Points, in no order, along strands that fork and pass close to each other.
Points whose rows are less than 103 apart are linked; no others are. Some points are linked to none.
Z748: [ -3  15  -1 -11   1 -19   1  -3  26   2 -49  -9  35 -22   3  60 -74 -52
 -24  35 -48  24 -39]
Z585: [-36 -43 -38   0  36  27   8  -8  23  21   2  40  11 -28  22 -10 -26  43
   5 -41  -1 -41   7]
Z831: [  3  21 -20 -46 -37 -14  27 -16 -13 -29  22 -11  24  43 -13  17  17 -13
  -6  18 -12  40 -30]
Z800: [ 28  23 -14 -14 -65 -26  -5  -2 -18 -30   5 -20  -7  33 -27  23  18 -23
 -32  42 -47  53 -33]
Z604: [-20  15  39   7 -26  17 -49 -25  -4  10   0   5 -12  49 -23  12  24  42
   2   7  24  -2  -1]
Z681: [-37   4  44   6  10  35 -11  -8  -3  44 -31 -15   4  13 -51  73  25   9
  -9   7  23 -28 -22]
Z231: [ 33 -23  48  -7 -47 -31 -37 -17   6  -9  12 -30 -44  -4 -16 -14  57  10
 -30  40 -28  12  15]
Z280: [-34  29  -1 -21 -46  43  41  -2  41  -1   3 -29  30   8 -57   1 -13 -10
 -24  15  -6  -2  -3]
Z921: [-22  29 -10  -4 -34  14  28 -35  49   9  -7  -6  40  11 -24  13 -22 -36
 -42  33 -42  26 -33]
Z281: [ 19  -7 -73  54  80 -24  49  34 -27  21 -27  -5  24 -32  35 -44 -22 -53
  44   9 -12  40   0]
Z343: [ 13 -10  43   2 -28  -6 -37 -38  10   1  21   8 -26  18  -9 -33  47  33
 -12  28  10   2   9]
Z896: [  2 -10  10  11 -20  -1   2 -24  32  28 -22 -21 -14 -34 -26  14  29 -27
 -54  44 -47  43 -12]
Z336: [ -1  41  13 -61 -31  -8  16  24 -24   0 -34 -10  22  10  -6  80 -46 -23
  11 -27   5 -31 -21]
Z704: [-23 -22 -37  50  44  21  78  41  -6   4 -10 -27  -1 -44 -40 -40  13 -17
 -21 -20  15  19  -1]
Z868: [  0   1 -43 -16  11 -13  22 -17  -7 -37  32  30  16  46  42 -30   1  13
  23 -18  -3  21  -6]
Z833: [ 10 -26  28 -11  12   9  12 -21  55  24  -5  -8   5 -51  16   0  23 -26
 -31  36 -29  11   4]
Z542: [-12 -27 -17  23  71 -16 -10 -11  29  47 -46  36  28 -53  46  37 -38 -26
   1  10 -21  26   7]
Z963: [  4 -28   8  11  19  -2 -35   2 -22  10   9  22 -33 -11   5 -11  26  45
  10 -14  27 -35  17]
Z112: [ 36 -36  14 -13  -1 -30 -25  -1  -3   4  -7  -8 -34 -49   5   4  46   3
 -20  25 -21  -6  30]
Z846: [ -9   4  36 -28 -14   6   6 -53  21  34   8 -27  20  25 -19  69  25  -3
 -16  41  -9  13 -48]
Z222: [-30  16  23  -6 -47  47   1   7  13   5  -2 -26  -4  10 -69   4  12  24
 -15   3  24 -24  16]
Z410: [  5  -8  -8 -38 -39   8 -38  13  15   0  -9  13 -13 -27  -5  24 -26  28
   0  -8 -14 -58  36]
Z826: [ 22   8  15 -61   0 -10  48  16 -26 -20  25 -20  -3  -3  35   6  10 -18
  37 -36  50  -8  17]
Z422: [-21 -21   4   1  22  28  46  20 -36  -5   9 -17 -19  -3 -42   2  35  27
   1 -32  44  -8 -16]
Z360: [  7 -15 -30   8  73 -12   5  29   0  21 -39  15  20 -63  50  21 -39 -27
  30  -5  -2   0  23]
Z251: [-29  57  -4 -19 -79  25   5 -31  25  -2  18 -24  32  54 -47   9  -7  21
 -12  32 -19  23  -8]
Z311: [  3  30   5 -46 -59 -12 -14  28 -16 -16 -19 -31  -4  17 -32  59 -16 -11
  -4   4 -19 -11  -7]
Z340: [  7 -12 -62  44  67 -17  80   1 -21   5   4  -3  20  -8  29 -47  14 -32
  17  -7 -15  42 -22]
Z847: [ 32  21  72  -5  -2 -10 -39   3  -3 -10  22  -4 -19   4  46 -17   9 -10
  34 -10  49 -13  33]
Z500: [ -2  14  12   2 -63   0 -22   1  24   0 -25 -36 -13 -11 -52  30   0 -12
 -37  40 -55  18  -1]
Z77: [-37 -19  -2  17  51  17   1 -15  22   5  11  32  29  29  33   8 -33  29
  26 -41  14 -21 -25]
Z701: [-35 -14  48  28  57  40  14   6  16  40 -36 -12   2 -26 -30  36  14 -10
 -12  -7  40 -22 -20]
Z173: [ 28  15 -22   2 -31 -37 -38 -37   8 -20  20  39  -8  31  36 -65   0  17
 -11  24 -37  11   7]
Z805: [-19  22  17  19  -3   8 -47  -2 -51 -10   5  12 -15  70 -10   9   8  41
  28 -24  41  16  -8]
Z362: [ -9  16  24 -31  12   1  -4 -24  -6  18 -14   8  28  40   1  74  -4   1
  11   6   5  -8 -41]
Z160: [ 10  10  -5  44  -1 -17 -51  26 -16  -3 -35  16 -10 -12 -14   6  -7 -13
 -17  22 -23  24  19]
Z291: [-15 -40  21   3  -6  27  -9  -8  -3  12  22   5 -31 -11 -35 -43  32  65
  -8 -16  40 -47  23]
Z70: [ 14   1 -27 -25 -42 -26 -24 -25  -9 -48  45  36 -11  28  27 -70 -11  43
  13  -7   3 -10  26]
Z265: [ 16   6  -8 -60 -58   0 -33  -4 -17 -32  34  21 -17   9  14 -36 -23  42
  25 -25  21 -47  40]
Z185: [  1 -16  22 -31  11  18  34  19 -38   8  22  -7 -26 -11  -1  13  20  15
  25 -59  64 -38   8]
Z467: [-34  13   3 -12 -23  34  21  30 -35  -2  -3 -18  -5  26 -63  30   1  24
   7 -38  39 -18  -9]
Z979: [ 13  34  29 -10 -76  -5 -35   4   3 -38  14 -20 -15  31 -33 -24   6  -3
  -9  18   6  14  25]
Z779: [-19 -22  12  59   5  23   0  16 -12 -13  23  -9 -27   2 -42 -66   2  42
 -10 -30  37 -11  13]
Z908: [-21  -5 -26  20   0  21  28  23   9  -6 -27  -2  -4 -33 -43 -25   6 -16
 -33   2 -11  13  12]
Z812: [  1 -33 -30 -30  15  12 -24   5  13   6  -3  35  -1 -53  33  -4 -38  24
  11 -25  -6 -70  33]
Z214: [ 20 -35 -18  -7  30 -10  52 -33  14  12  26   4  -9 -22  39 -42  75 -11
 -19  18 -14  21   2]
Z685: [ 26  34  -6  -9   4 -16  16  49 -23 -45  20  -4  17  12  42 -23 -39 -45
  46 -28  32  -8  23]
Z913: [  9  -3 -52   8  -1   3  38  34   7 -31   4   2   3 -30   1 -56 -10 -29
 -17  -6 -13   5  28]
Z802: [ -7 -36 -45  51  36 -12 -27   2 -40  11  -8  34 -32 -16   1 -31  25  42
  -6  -8  -8   1   9]
Z814: [ -8   7 -24 -53 -14  -3  29 -35  30 -16  32  13  48  43  37   5  -5  -7
   8   6 -24  18 -25]
Z628: [ -6  15  21  51   7  22   5  50 -28 -23  12 -23 -18  17 -33 -35  -4   0
  13 -31  55   6   6]
Z949: [  7   6 -43   4  36 -19  27  17  -3 -41  20  21  24  20  64 -33 -41 -29
  41 -23  -3   3   7]
Z193: [-22  17 -28  -1   4   2  -1 -42  31  26 -29  22  45  11   5  46 -35 -22
 -25  30 -52  25 -49]
Z864: [-36   9   0  21  28  13  -2 -17 -16  -8  16  22  15  61   0  14 -11  28
  23 -27  30  11 -39]
Z953: [  7   2  54  -9 -22  -8 -55 -52  33  30  16 -10  -4  29  18  45  18  14
  -2  43 -26  13 -27]
Z82: [ 11 -16 -68  -2  20  -6  71  -9  -1 -13  23   9   0 -18  23 -61  36 -19
  -8  -7 -26  23   7]
Z671: [-34   7  46  57  38  38  14  27   3   6 -13 -17   7   7 -40  -7 -11 -19
  -5 -23  53   5 -21]
Z412: [ 16  27 -21  -8  -6  -4   8  62 -38 -42  -4 -13  -6  -3 -15  -6 -19 -31
  14 -24  24 -11  24]
Z458: [ 46   9  46   6 -27 -24 -54  11   8 -26  18   4 -29 -14  27 -49 -11 -10
  11  17  19 -30  46]
Z564: [-13 -39 -58  89  57   5  55  15 -15  29  -6  -9  -8 -35 -21 -61  11  12
 -16 -40  -5  36  -9]
Z647: [ 45   5  64  -4  11 -31 -59   3   4   8   0   5 -17  -9  63  28   5 -20
  26   7   3 -22  18]
Z652: [ 37  17   9 -57 -54 -15 -41  18  -2 -31  12  10 -17  -8  31   8 -47  -3
  14 -18  -4 -46  39]
Z491: [  6  34  -3 -26 -61 -15  14  16 -10 -20 -25 -51   0  14 -60  56 -12 -27
 -28  44 -52  31 -34]
Z866: [ -2   6  16 -55  -8  -7 -22  -3   6  19 -17   7   8  -2  26  80 -29   1
  13 -12 -16 -36 -13]
Z307: [ 34 -41  29 -28  10 -11  18 -23  28  13  22  -6 -21 -50  37 -20  68   1
 -10  26  -5 -11  17]
Z699: [ 10   8   3  47  63 -18  -7 -16   5  15  -5  17  26  13  42  -7  -8 -55
  11  29  -4  36 -25]
Z335: [ 23 -25 -48  27  80  -8  36  59 -28  20 -26 -14   7 -63  30 -25 -23 -31
  54  -9  18  -5  24]
Z987: [ -8  46   2 -11 -87   7 -48 -22  16  -5  12  -3   4  45 -36 -15 -10  43
 -10  31 -30  -4  15]
Z391: [-11 -32 -13  32  66  -9 -19 -30   6  45 -29  40   2 -23  25  21  22   8
  -7  12 -15  21 -10]
Z357: [-11 -45 -49  97  38   3  11   2 -30  12   8  16 -25 -12 -26 -63  15  61
 -25 -45  -3  17 -11]
Z899: [-17  29  12  10  41   5 -10  32 -15   3 -36  20  18  13  17  48 -55 -22
  27 -33  26 -28 -11]
Z429: [ 35 -12  64 -37  -7 -24 -35 -36  33   5  22 -13 -13   3  54  31  20  -8
   7  21 -12  -2  -5]

A fork is a point with three links. Follow the links from the first point to the second and name the forks in between, in order.
Z847, Z340: Z491, Z307, Z82
Z360, Z173: Z82, Z307
Z701, Z647: Z82, Z307, Z491
Z77, Z336: Z307, Z491
Z214, Z70: Z307
Z779, Z335: Z82
Z112, Z671: Z307, Z82

Follow the links from the first point to the second, and from the first to the third. Name the last point that the two ways share.
Z500, Z564, Z812: Z307
Z340, Z265, Z847: Z307
Z311, Z360, Z291: Z82
Z671, Z281, Z847: Z82
Z357, Z868, Z847: Z491

A fork is a point with three links, a tip a point with one. Leave the first point through the second and follow the links. Name the first fork or tip that comes.
Z681, Z701: Z82
Z805, Z864: Z173
Z908, Z704: Z681
Z173, Z70: Z307
Z458, Z847: Z491
